Points, in no order, along strands that fork, close into loops and pass close to each other.
In the rows, zero is written as 128.
Two points are linked if the straight distance between their rows is under 115. Some points are linked to none.
j702: [165 158 111  78 109 168 103  76 123  70 169 101 131 115 157 136 115  93
 120 127 131 132 151 129 157 138  82 144  84 138  95 149  72 152 115 154
  70 107  70]
j335: [164 151 146 127 176 161 169 107 109  93 122 132  88 123 137  93 114 137
  95 144  77 106 131 138 147 137 155 130 123 129  73 142  90  62 177 147
 107  81 130]
j114: [173 178 131 132 145 160 111 142 111  98 100 136  80 164 140  79 145 141
 110 144 129  75 111 185 180 173 142 150 125  92 100 110 100  73 150 124
 112 122 114]
j694: [112  96 172 110 141 178 151 104 114 147 119 163 172 116 101 125 189 122
 102  86 120 132 126 160 102 112 171 137 143 150  79 146 154  91  99 142
 110 133 140]
j726: [151 109 166 103 135 168 137 130 126 146 136 166 160 121 106 135 144 131
 114 124 121 147 122 127 120 130 168 114 141 107 140 123 159 110 131 133
 156 125 142]
j385: [142 143 112 124 138 162 142 135 137 108 169 100 119 140 141  99  76 105
 135 133 132 144 133 132 129 127 136 129 104 143  97 129 103 123 145 132
 120  91  69]
j767: [118  75 173 101 116 159 106  78  91 149 119 150 173  80  91 160 195 126
 135  80 100 163 132 133  96 123 148 125 136 158 100 154 171 139 102 153
 109 171 151]
j220: [192 116 137 106 139 143 126 129 138 133 139 126 138  94 157 146  85 110
  70 149 142 151 143  86 132 142 143 114 110  99 157 128 104 136 158 133
 122 119 127]
j124: [164 129 153 138 156 133 152 166 134 150 116 155 146 147 132 113 114 165
  94 117 119 108 101 143 125 134 184 121 135 100 168 100 139 117 127 114
 169 103 151]
j404: [137 102 115 118 136 165 104 127  89 142 153  78 136  84 103 131  99 111
 159 123  96 190 136 115  74 103 131 108 136 132 129 141 124 169 184 129
 110 148 123]
j373: [157 112 129  92 149 200 121 133 114 113 165 108 159 109 153 130  97  79
 107 113 123 174 149 101 112 137 121 106 121 130 125 164 105 167 133 137
 124 112  99]
j221: [103 128 152  80 100 180 147  87 122 128 146 175 169 132  94 144 186 136
 139 114 126 125 130 161 141 130 138 141 149 139 126 122 177  92  91 120
 138 143 134]
j350: [173 145 140  84 124 211 117  57 107 106 157  79 149  96 140 134 110  92
 131 111  90 149 139 115  95 116 100 110  92 156  81 165 117 131 155 149
  88 145 120]
j864: [ 65 140 120 200 143  55 153 162 147 140  79 150 139 199 148 100 147 133
 127 130 181  88 103 172 122 143 146 137 113 167 170 124 159 131  82  85
 158 133 159]
j417: [138 132 136 123 156 236 109 145 125 137 125 134 163 134 133  98 124  95
 132  59  82 140 115 126 101 112  99 110 132 113  55 150 140  75 134 121
 129 111 118]
j391: [113 134 121 196 132  31 136 164 159 136  91 125  86 159 137 123 138 112
 150 168 154 121 110  82 140 110 116 144 111 171 127 121 135 166 127 132
 168 165 145]
j181: [113  67 115 128 121 172  85 144 107 144 133 113 155 108 101 139  95 111
 158 117  90 200 148 114  86 148 116 114 152  89 166 131 148 178 133 130
 144 131 129]
j561: [ 42 116 124 185 157  89 182 146 140 147 116 150 151 154  95 112 128 159
 125 129 122 120 102 158  86 111 165 118 174 180 115 139 121 115 107 110
 113 106 139]
j482: [134 138 115 171 115  77 113 152 162 138 129 143 113 169 142 125 105 132
 141 175 152 124 112 118 152 135 143 127 115 118 143  94 164 134 121 110
 163 141 103]
j39: [119 129 152 119 110 103 159 109 142 119 140 177 139 124 145 151 171 133
  91 119 181 102 163 139 146 129 181 136 114 109 171 106 143 128 103 137
 143 121 142]
j87: [ 72 116 142 177 121  68 171 126 147 135 128 139 114 122 125 145 143 121
 127 140 189 118 153 118 123 116 143 131 118 144 168 129 114 158 108 122
 135 169 149]
j589: [117 133 131  81 101 210 126 103 126 142 147 138 153 126 108 135 119 129
 173  99  91 151 125 125 118 113  87 127 141 134  94 132 166  94 133 129
 123 154 110]
j523: [129 120 120 142 118  29 156 133 153 148  90 121  98  82 175 143 146 105
  66  77 183  68 172  86 147 119 131 112  93 101 152 132  75 109  82 126
 143 111 168]
j549: [ 87 144 126 178 141  75 146 150 150 137  99 150 120 196 112 103 149 140
 150 164 155 100  96 163 141 139 148 131 142 176 152 107 181 119  98  94
 156 134 126]
j519: [ 95 136 129 176 129  22 143 185 147 146  57 138 110 163 186 112 157 124
  99  89 191  82 113 105 129 130 119 155  79 113 130 134 126 124  75 119
 167 116 171]
j961: [174 123 160  96 150 204 138  70 114 122 138 104 138 101 117 127 122  97
 118 113  79 157 128 102 106 113 128 109 105 147  59 158 128  99 160 153
 105 128 126]
j505: [170 147 157 114 133  82 149  84 139 111 109 125  99  93 142 171 146 117
  78 159 167 102 150 106 158 118 154 141 119 142 128 142 100 134 129 150
  99 140 143]
j147: [153 124 139 123 126  28 137 132 142 135  85 129  82 103 166 165 158 120
  69 116 185  68 147  79 165 124 128 127 113 100 139 133  94 110  98 139
 136 102 152]
j658: [162 139 109  88 134 145 115 152 129  82 173 107 125 132 155 125 119  91
 122 126 141 139 142 119 166 143 105 149 110 162 114 136  89 173 109 144
 123  73  52]
j462: [177 156 109 117 112 125  84 149 131 106 113 155 114 168 161 121 156 134
  89 150 160  76 108 159 186 175 139 149 113  49 117 105 129  86 132 130
 130 105 126]
j808: [113 100 114 173  87  18 111 146 151 151 107 144  90 131 133 157 161 125
 120 116 155  97 145 103 158 105 105 129  93 116 185 103 125 182 106 121
 207 178 153]
j79: [171 174 113 112 111 188 104 137 137  93 132 142 124 165 142  92 148 133
 114 140 144  93 111 176 187 175 119 154 117  71 102  97 125  77 128 112
 127 126 120]
j524: [154 106 147 120 166 210 114 116 115 138 126 131 159 105 125 119 128  88
 131  68  76 155 117  95 101 116 113  97 116 134  35 160 144  84 148 146
 119 124 130]
j319: [130 103 122  94  99 187  74  76  90 127 134 112 175  81 132 159 160 132
 178  97  63 164 123 122  96 151  79  85 146 102 112 162 174 157 123 149
 108 192 170]
j248: [ 90 116 127 214 149  35 176 168 156 131  88 138 112 165 148 101 120 145
 130 152 138 109 113  97 134 111 136 125 125 185 144 120 130 156 104 120
 172 141 167]
j755: [ 60  75 142 167 147  91 158 147 130 171 123 152 148 117  81 122 139 159
 119 129 106 145 127 142  85 101 176 129 169 161 133 131 119 134 114 124
 124 111 141]
j530: [128 146 145 138 192 110 185 172  98 128 102 121 118 123 164 122 116 200
  60 114 108  79 118 132 131 146 185 129 152 121 136 122  93  99 114 124
 129  82 186]
j420: [117 168 139 158 159  44 164 142 139  93  84 125  65 128 136 117 146 114
 116 158 166 111 120  88 160 132 123 146 111 154  84 154  83 120 150 157
 110 107 140]
j29: [133  67  92 220 123  75 121 130 156 140 106 104  97 145 114 106  80 140
 160 182 101 148 140 113 125  98 122 121 139 151 180  85 135 168 148 109
 166 152 150]
j780: [142  97 121  96 109 172  72  90  79 120 135 109 178  79 122 158 155 131
 163 122  84 186 142 123  88 154 105  88 139  73 171 142 157 177 140 144
 119 173 189]
j849: [183 132 154 109 139 155 141 141 139 129 135 164 145 131 144 128 122 137
  84 131 132 124 121 129 142 145 167 121 128  82 157 110 137 100 136 128
 159 113 137]
j446: [145 136  93 111 127 103  83 132 136  97 160  94 105 140 152 139 108  90
 106 151 171 121 128 111 159 127 101 144  95 135 106 141  81 175 122 150
  85  74  55]
j677: [143 168 148 136 147  71 144 105 127  86  87 143  62 137 129 125 149 111
 114 162 164  98 128 117 176 138 135 151 118 128  83 147 104  99 135 158
  93 114 115]
j642: [108 144 115 107 149 252 110 158 126 110 137 123 166 143 140 104 133  92
 130  49 100 125 147 126 120 118  63 113 143 120  72 154 144 105 101 119
 145 107 111]
j882: [157 159 129 142 169 100 152 119 121  89 112 132  70 120 152 107  96 130
  95 166 105  99 129 119 165 152 143 133 121 132  85 143  75  80 184 149
 101  77 118]
j380: [156 150  96 120 106  63  55 110 134 122 143  90 107 143 149 175 127 102
 111 174 182 100 101  81 145 102  75 118 102  94 131 136  93 167 153 145
  83 146 117]
j992: [112 132 146  76 114 198 131 120 132 149 120 168 163 142  76 124 184 135
 137  89 107 116 116 173 127 117 104 142 161 154  97 123 169  62 101 109
 131 142 130]
j537: [133 165 130 151 148  35 133 141 139 105  91 109  68 130 125 136 156  90
 128 158 178 113  99  65 149 107  98 156  97 163  93 157  88 144 160 157
 109 133 150]
j184: [152 129  96 110 108 125  97 156 147 105 171 136 163 154 170 134 108 116
 106 151 164 134 128 118 169 158 119 148 110  75 121 111 118 151  98 128
 127 109  81]
j766: [ 65  80 150 133 139 119 155 127 118 172 127 152 152  98  73 131 160 142
 135 111 106 159 131 153  88 101 166 132 160 178  91 141 125 114 119 134
  96 126 124]
j785: [133 114 116 142 152 171 141 156 133 148 148 116 160 136 121  91  71 128
 144 105  75 156  98 127  83 110 155 113 138 141  76 137 116 114 160 128
 138  73 104]
j149: [ 64  86 145 163 116  82 159 129 148 154 130 166 135 137 112 128 142 144
 106 112 149 109 156 154 108 118 171 123 125 123 206 108 141 139 100 112
 169 121 141]
j393: [160 155 130 153 166  45 124 173 123 125  66 129  74 147 176 115 118 148
  88 151 140  73 105 110 165 156 143 140 124 102 113 126 107  88 138 136
 127  89 140]
j207: [135 176 107 157 143 107 144 130 152 108 144 106  87 152 128  99  77 116
 153 158 137 125 112 126 144 133 138 125  99 149  85 125 116 110 164 137
 124  94  83]
j237: [120 114 108 103 102 179 112 141 136 140 150 169 180 147 105 123 125 138
 159 129 104 145 109 148 134 157 124 129 158  96 162 111 180 106 117  99
 173 128 130]
j742: [124  93 149 138 156 134 111 167 121 183 105 174 177 135  83 111 135 147
 133 102  68 140  87 161  89 121 169 133 172 147 134 127 150 103 121 112
 152 105 140]
j247: [143 134 166 115 178 178 185 109 112 111 116 143 118 128 112  98 152 142
  98 120  86 116 125 144 128 116 161 130 142 140  56 135 107  66 148 147
 107  94 137]
j477: [108 122 143  80  80 148 113  77 101 132 143 116 125  90  97 159 159 169
 199 137  90 170 120 155 108 116  94 126 164 144 160 126 159 135 131 121
  96 177 150]
j274: [118  96 162 140 137 111 149 154 135 160 121 171 156 140 110 118 139 161
 100 113 125 110 128 151 113 121 186 118 144 120 191 102 149 132 116 114
 185 104 145]
j982: [176 128 125 146 152  37 142 170 160 149  92 118  92 103 168 131  89 150
  70 137 129  89 129  81 154 129 135 106 113 112 151 109  91 114 122 116
 158  99 148]
j887: [141 143 129 157 163  16 146 176 138 125  62 114  76 127 176 125 118 149
  86 139 143  76 110  70 158 138 121 133 120 126 115 136  85 104 121 131
 142  94 163]
j376: [ 92 129 139 162 105  53 134 119 134 129 137 136  98 119 115 164 171 129
 153 156 177 121 146 122 137 115 124 138 120 145 189 112 123 178 115 118
 141 190 141]
j904: [141 124 138 120 133  40 106 131 117 124  58 135  67 138 165 144 174 121
  76 140 184  58 124  87 163 141 117 145 119  88 121 153 112  86 112 157
 125  87 146]
j265: [103 129 127  86 104 214 118 107 126 140 145 132 145 122 118 135 103 128
 179  62  85 127 146 125  86  93  51 139 112 158  64 139 158  90 154 139
 114 135 100]
j234: [128 119 103 132 144 223 109 193 130 128 132 122 188 169 145  83  99 112
 140  80 101 131 104 159 111 140 117 129 168 120 126 137 150 139  88  99
 159  96 104]
j182: [173 137 126 137 142  61 128 145 157 139 112 117  89 100 145 156  99 123
  83 162 156 115 133  74 153 113 134 112 117 122 139 122  88 134 156 127
 127 127 136]
j872: [135 154  91 132 135 101  90 131 133  88 136 108  78 159 147 105  95  91
 122 150 157 113 128 133 161 142 107 140  77 118  71 142  98 129 128 155
  90  72  55]
j496: [141 127  92 124 114  73  62 129 143 129 133 108  99 163 159 160 115 104
  91 174 184 104 103  80 155 126  91 120  97  72 108 137 107 150 127 145
 100 101 101]
j669: [131 116 157 111 134 128 138  91  85 140 141 101 130  78  90 146 166 139
 136 144 119 155 145 130  92  81 163 123 147 164 142 134 128 164 156 135
  95 177 153]
j370: [115 107 138  70  83 173  95  72  97 136 128 132 160  84 108 166 167 159
 189 110  70 173 122 141 104 136  85 116 151 125 135 147 175 133 121 135
 105 176 166]
j846: [161 165 122 139 128  98 105 169 144 129 107 153 117 175 155 125 148 143
 103 146 165  80  97 160 168 158 158 136 111  85 140  86 150 111 119 111
 153 115 134]
j579: [ 88 140 140 147 125  95 158 125 147 137 134 144 105 155  93 129 146 134
 161 161 154 127 115 139 142 127 144 131 150 169 142 113 161 118 111 112
 140 148 104]
j553: [ 82 102 103  77  88 199 100 112 105 131 146 108 150  98 140 154 112 143
 206  83  76 170 139 136  99 132  46 120 154 124 117 155 155 156 126 132
 103 155 128]
j390: [148 183 133 148 164 111 122 148  87  98  66 143  60 163 138  72 162 148
 111 146 131  57 117 178 178 177 142 157 125 115  93 136  96  83 154 135
 103 122 126]
j469: [136 161 141  93 118 236 130 131 144 130 107 139 143 156  88  89 161 139
 133  93 103  95 107 171 137 119  87 139 146 126  91 110 149  50 129  97
 126 133 132]
j44: [116 145 150  97 101 126 151  85 134 116 157 172 145 134 115 157 182 141
 137 142 164 122 140 149 161 137 158 138 131 129 147 110 158 118  97 129
 134 149 127]
j546: [102 157  91 106  90 155 126 121 138 108 183  96 114 137 135 114  84 130
 181 125 143 135 146 142 143 125  84 144 105 163 101 125 137 146 127 136
 120 122  50]
j340: [183 136 134 121 147  74 134 105 134 118  87 123  77  78 156 160 123 115
  67 173 148  95 142  83 165 125 134 134 120 133 125 141  79 104 159 146
  95 102 141]
j925: [167 178 118  95 101 152 109  56 133  72 157 106 102 130 133 132 105 105
 138 141 125 116 148 133 159 132  91 143  78 127  80 133  93 113 132 153
  61 127  80]
j604: [155  95 130 106 147 192 102 122  97 141 149 104 161  95 125 128 105  92
 124 111 105 183 135  95  80 128 131  89 126 123 119 162 128 164 167 146
 115 142 131]
j382: [161 145 124 141 171 116 163 147 141 111 130 114  98 116 165 111  63 145
  87 159 100 125 116 107 134 137 158 113 123 128 105 129  81 102 181 140
 119  71 131]
j686: [165 138 169  79  96 157 133  50 116 112 151 135 165  99 123 164 174 136
 124 140 118 145 138 127 127 132 156 128 127 137 135 139 149 153 110 141
 119 178 153]
j668: [114  76 115 134 119 184  99 161 125 145 137 136 179 143 120 118  83 113
 151 115  97 178 134 121  96 155 122 119 162  98 161 132 161 157 109 120
 168 112 116]
j275: [126  82 180 110 146 155 149 120 114 154 125 163 165 100 102 135 164 137
  94 105 124 147 136 126 100 114 184 120 139 136 117 144 145 121 119 150
 136 128 154]
j155: [ 89  71 133 173 118  86 126 116 131 135 118  97  81 119  58 155 142 142
 158 161 108 159 137 146 110  99 123 150 149 143 210  94 138 173 120 105
 141 157 166]
j238: [ 75 161 141 153 155 114 202 125 136 124 122 137 104 148  86 106 147 139
 148 133 133 113 111 153 125 109 150 119 148 187  79 132 127  96 130 134
 111 109 110]
j281: [123 182  90 129  97 106  98 108 139 107 178  86  94 138 130 129  95 112
 174 150 161 132 133 131 142 121  94 134  89 154 100 127 115 152 145 147
  92 139  63]
j621: [125  73  95 195 119 115 120 129 147 144 130 100 124 148 115  98  62 139
 174 166 101 170 131 119 104 103 141 127 153 151 160 103 146 156 145 109
 147 118 114]
j601: [154 157 107 135 111 158 104 165 151 128 133 147 153 180 143 101 118 144
 128 145 148 103  88 172 155 166 146 136 123  92 147  83 162 108 114  91
 158 125 119]
j942: [115 156 130 170 154  33 138 187 119 134  44 126  95 170 189 110 159 146
  96 105 175  62 104 131 143 151 141 156 101 108 124 126 128 112  90 117
 150  99 170]
j464: [ 98  77  98 120 132 181  74 154 108 153 127 110 145  89 118 145 103  93
 182  58  69 191 140 123  76 133  91 105 149 141  95 158 151 157 133 139
 121 126 105]
j436: [132 182  91 172 150  93 109 153 139  97 110 107  75 180 153  78  85 106
 141 155 141 107 104 144 152 150 121 136  83 125  65 131 121 110 144 141
 115  79  80]
j748: [ 67 150 137 165 169 122 190 153 128 132 109 142 137 161 106 102 141 163
 116 125 132  95  89 171 112 121 174 127 163 165 100 127 113 102 112 116
 108  99 142]
j47: [119  93 161 131 125 103 142 119 118 153 140 130 121  93  86 151 153 146
 121 144 134 149 164 120 111 105 160 122 134 129 187 111 127 168 139 126
 153 161 148]
j734: [154 133 121  71 142 181 124 142 111  90 177 107 152 120 151 134 131  91
 134 108 122 162 156 105 144 141  93 126 133 162 124 155  99 184 108 142
 136 102  75]
j976: [ 82  93 135 180 103  41 152 143 151 153 115 155 109 124 130 133 141 138
 107 100 154  95 168 125 139 113 136 121 100 124 207  97 122 162  96 118
 196 145 148]
j794: [161 129 139  86  96 153  98  84  91 114 152 111 163  84 127 157 154 146
 154 152 100 174 146 128 103 135 122 110 131  98 181 126 143 171 147 133
 113 185 171]
j631: [ 82 110 111  83 104 213  99 116 115 134 144 118 147 111 143 156 111 121
 185  51  76 148 152 126  90 108  36 123 136 150  82 159 157 138 135 140
 113 141 107]
j739: [119 154 108  81  97 223 130 116 134 113 167 145 175 138 131 117 114 133
 157 110 117 136 131 133 149 145  75 139 134 107 101 123 160  96 110 123
 133 146 107]
j636: [123 136 103  90 117 214 126 142 128 105 174 139 192 139 155 118 119 110
 142 109 125 146 143 120 151 158  92 132 140  95 123 141 142 133  89 121
 147 127 106]
j919: [ 32 102 133 174 122 107 172  92 137 160 142 142 138 125  96 142 141 128
 132 130 174 139 148 150  84 112 155 122 142 144 151 143 128 116 116 123
  94 157 138]
j119: [ 75 123 118 195 112  27 171 164 164 152  85 146 125 137 173 109 123 122
  99  79 185  87 140 108 127 127 121 120  81 114 166 124 115 129  86 119
 174 138 168]
j525: [139  94 126 139 119 155 112 157 135 149 137 156 172 157 113 114  93 142
 139 136 105 151 114 137 108 146 155 123 152  95 179 105 168 125 123 104
 180 119 122]
j655: [172 146 136 121 160 114 156  87 127  97 115 113  81  84 138 139 105 114
  87 176 118 122 140 103 156 128 145 126 111 150  96 143  75 106 192 156
  85  95 136]
j28: [196 118 127 105 143 166 116 118 130 106 134 135 130 104 183 141  89  89
  61 147 136 142 140 105 149 155 129 135 113  95 130 143  91 113 144 141
  98  92 111]
j819: [166 124  99 102 109 112  79 119 139 110 153 133 135 143 169 159 116 113
  81 166 172 113 120 106 173 152 107 138 101  63 114 123 100 132 117 148
  99 100  93]
j860: [120 162 121 100 117 221 140 136 145 124 131 133 129 159  96  89 104 133
 154  93 106 100 119 159 125 114  77 138 122 138  76 107 150  65 142 112
 122 116  92]
j497: [ 96  86 114  91  95 156  98 124 128 152 136 157 147 132  79 146 127 144
 179 123  85 171 113 150 119 145 106 141 175 117 163 122 188 103 113 105
 154 133 134]
j592: [ 51 110 142 142 118 109 161 104 128 145 143 143 120 136  85 141 159 133
 156 142 157 140 135 157 118 119 147 133 161 167 158 132 152 120  97 112
 113 151 113]
j861: [179 151 159  94 107 123 133  71 128 112 146 131 136 102 133 170 157 128
 101 157 146 128 145 121 145 121 156 131 127 132 140 130 124 145 126 145
 107 166 138]
j194: [107 127 169 116 150 163 190  97 119 128 124 148 133 124 105 117 163 132
 105 123 130 124 136 154 121 111 173 129 143 157  79 138 124  92 113 146
  99 118 129]
j637: [103 148 104 107 101 189 142 134 141 127 162 115 129 157 115  99  76 131
 172 109 119 124 130 152 123 119  89 143 122 156  93 118 158 106 132 118
 131 113  66]
j514: [148 140 130 139 174 159 161 149 131 120 143 116 130 141 140  95  75 146
 114 134  81 135  98 125 112 123 167 114 136 129  83 127 104  98 176 134
 127  69 126]
j896: [181 126 118 126 147  98 102 130  77 130 148  85 133  77 127 143 102 123
  95 158 114 153 163 117  89  84 113 122 121 111 205 108 109 176 183 113
 114 184 156]
j449: [119 183 137 153 165  95 184 130 136  94 115 126  78 150 112  97 123 137
 143 153 132 111 110 132 150 133 149 121 126 160  81 128 115 101 158 140
 123 100 114]
j665: [ 39  94 125 196 127  89 171 110 135 155 130 121 123 100 103 144 127 127
 121 132 168 131 163 127  82 105 140 122 126 136 177 140 103 148 132 124
 111 186 184]
j41: [146 138 117  72 109 206 103  88  88 103 165  76 166  94 157 136 123 105
 161 105  95 159 154 125  84 120  82 100 124 151 114 166 123 169 140 140
  89 162 122]
j586: [124 126 123 151  92  28  99 131 138 136 131 135 101 128 125 181 173 128
 135 153 169 105 137  97 154 107 106 132 107 114 178 105 122 186 119 124
 162 192 149]
j499: [124 168 124 165 130  43 121 139 153 124 118 114  77 146 123 140 136 102
 156 170 170 125 106  84 148 112 116 138 104 160 112 130 120 154 156 139
 131 160 122]
j970: [136 125 156 148 178 111 177 174 119 157 108 141 148 132 132 115 107 196
  80 112 105  98 104 136 116 119 192 116 150 123 147 109 119 120 115 122
 154  85 174]
j886: [120  90 103 122 136 194 114 187 125 119 147 125 177 158 142 100 100 108
 154 101  99 159 139 131 114 147 120 127 175 132 144 143 155 175  83 118
 175  97  90]
j303: [105 117 110 174 110  23 166 162 160 155  90 115 107  90 158 120 131 111
  87  73 174  82 159  86 138 115 112 109  87 113 153 128  76 134  79 123
 173 141 175]
j903: [141 115 146 110 131 146 135 108 112 152 152 108 127  98  92 136 124 132
 155 138 102 174 127 115  99  95 149 110 140 149 121 129 129 138 174 132
 116 150 123]
j56: [ 49 109 124 201 130  62 164 145 151 155 104 156 145 172 138 106 120 143
 107 105 162  78 132 164 102 131 160 120 117 137 201 112 144 125  96  94
 159 125 163]
j858: [109 152 125  91  79 143 123  84 123 129 163 115 114 114 108 150 128 166
 199 153 119 154 123 141 131 123  96 131 146 146 147 114 160 128 135 121
 109 173 109]
j331: [122 167 136 146 166  72 149 137 101  87  61 151  69 148 149  93 164 131
  99 141 163  69 135 148 171 168 145 160 127 121  91 152  98  87 131 151
 103 112 131]
j572: [128 101 119 125  90 100 116 128 142 136 152 176 154 142 114 145 139 153
 137 144 118 138 143 128 147 152 146 128 121  86 208  82 167 147 125 109
 195 132 139]
j775: [122 143 113  99 154 240 125 166 120  97 156 131 174 147 154 106 145  97
 124  76 112 137 142 126 150 147  79 117 159 115 104 155 135 135  77 122
 161 103 111]
j6: [146 110 110 134 140 137  98 133  78 129 151  67 125  88 101 135 101 129
 148 148  99 187 150 129  70  94 116 127 136 104 187 106 126 185 180 114
 110 169 145]
j980: [160 147 116 106  97 124 101 108 133 120 173 118 142 115 142 156 110 129
 142 163 149 156 137 108 141 132 121 128 121 104 153 113 111 160 145 126
 108 165 108]
j620: [ 83 111 129 166 111  73 131 118 130 127 134 105  76 123  89 155 159 133
 179 166 142 139 132 135 126 111 116 143 145 161 200 106 138 176 121 106
 126 185 148]
j395: [144 121 140 111 104  66 149 114 150 134 120 161 121 101 166 156 160 130
  62  91 174  82 179 109 152 122 166 122  99  98 179 102 119 132  98 136
 154 109 148]
j869: [102  76 110 109 100 167  81 125 114 151 119 121 137 104  85 155 104 126
 192 111  71 204 124 130  91 141  95 131 165 107 151 132 166 141 127 120
 123 135 132]
j215: [141 176 131 159 169  62 128 180 100 126  49 123  82 165 176 107 153 167
  94 124 160  52 101 157 166 174 157 157 118 114 124 121 111 111 127 116
 135 105 163]
j374: [146 141 109  79  93 175  97  98  90 102 169  86 173  88 154 138 125 130
 168 139 105 175 149 134  97 135  97 110 138 116 153 145 126 177 142 128
  88 179 138]
j966: [170 173 105 109  97  99  74  92 128 104 165  99 127 120 153 160 120 112
 128 172 161 124 123 114 141 115 101 126 111 114 130 129  91 162 151 141
  69 160 104]
j915: [108 105 103 140 123 163 131 142 132 158 150 105 146 123 105 103  70 125
 183 100  80 166 115 135  78 104 126 128 143 167  79 140 134 118 159 127
 144  87  85]
j975: [ 81  83 161 126 126 131 153  86 105 159 137 129 150  83  91 148 169 135
 124 120 137 156 145 144  81  94 168 126 144 161 122 146 128 147 122 140
  81 163 146]
j616: [155 196 124 116 109 107 114  73 139  91 147 104  84 131 117 134 113 110
 163 153 150 119 128 123 157 123 103 124  91 145  87 133 106 120 155 157
  81 143  86]
j177: [ 85  58 144 135 117 100 108 113 122 146 116 111 103 102  45 160 160 145
 159 136  92 186 132 158  97 111 129 153 160 136 195 105 146 154 114 110
 128 134 161]
j964: [140 120  91 119  85 116 101 135 140 121 185 130 165 131 150 146 103 133
 144 160 147 160 140 110 150 154 118 139 119  84 159 106 129 176 114 116
 137 145 101]
j171: [137 115 124 132 148 208  99 172 130 158 123 149 184 144 121 103 105 114
 136  84  88 144  88 145  99 136 133 113 160  99 122 134 158 106 122 112
 157 117 126]
j936: [162 163 130 126 122 207 109 158 143 133 113 125 145 172 128  94 138 153
 125 116 129  93  65 193 151 166 150 132 138 104 150  97 135 101 130  81
 150 122 150]
j94: [192 118 132 109 132 104 115 127 120 147 137 110 134  80 127 157  99 126
  77 156 135 147 164  91 122 110 132 109 109 109 188 112 105 164 168 122
 135 161 150]
j12: [142 163 128 111 118 236 109 156 151 144 111 120 153 174 103  81 137 144
 140  95 110 103  73 191 135 138 110 135 150 126 114 104 137  75 129  78
 139 126 133]
j720: [158 115 175  80 118 186 125  64 102 134 133 137 161 100 106 150 171 126
 131 110  96 155 123 118 109 119 142 117 135 149  96 151 167 128 117 149
 121 171 144]
j32: [111  93  97 157 116 148 125 134 143 150 141 109 136 146 109  96  60 133
 184 134  90 162 118 137  92 112 135 131 160 157 125 118 155 132 140 112
 140 104  91]

How many points has the smallest loop of links through each point below? Write 0 if it is on no loop.
j819 | 7
j350 | 0
j808 | 13
j436 | 18
j869 | 6
j720 | 0

A fork is a point with three links, a tip a point with one. Leave the first point through the second and follow the links. Name the first fork or tip that comes.
j846, j462 | j248
j636, j775 | j858
j319, j780 | j553
j903, j669 | j207
j499, j537 | j469
j149, j56 | j376
j147, j523 | j340
j882, j335 | j124
j393, j215 | j904
j376, j87 | j149
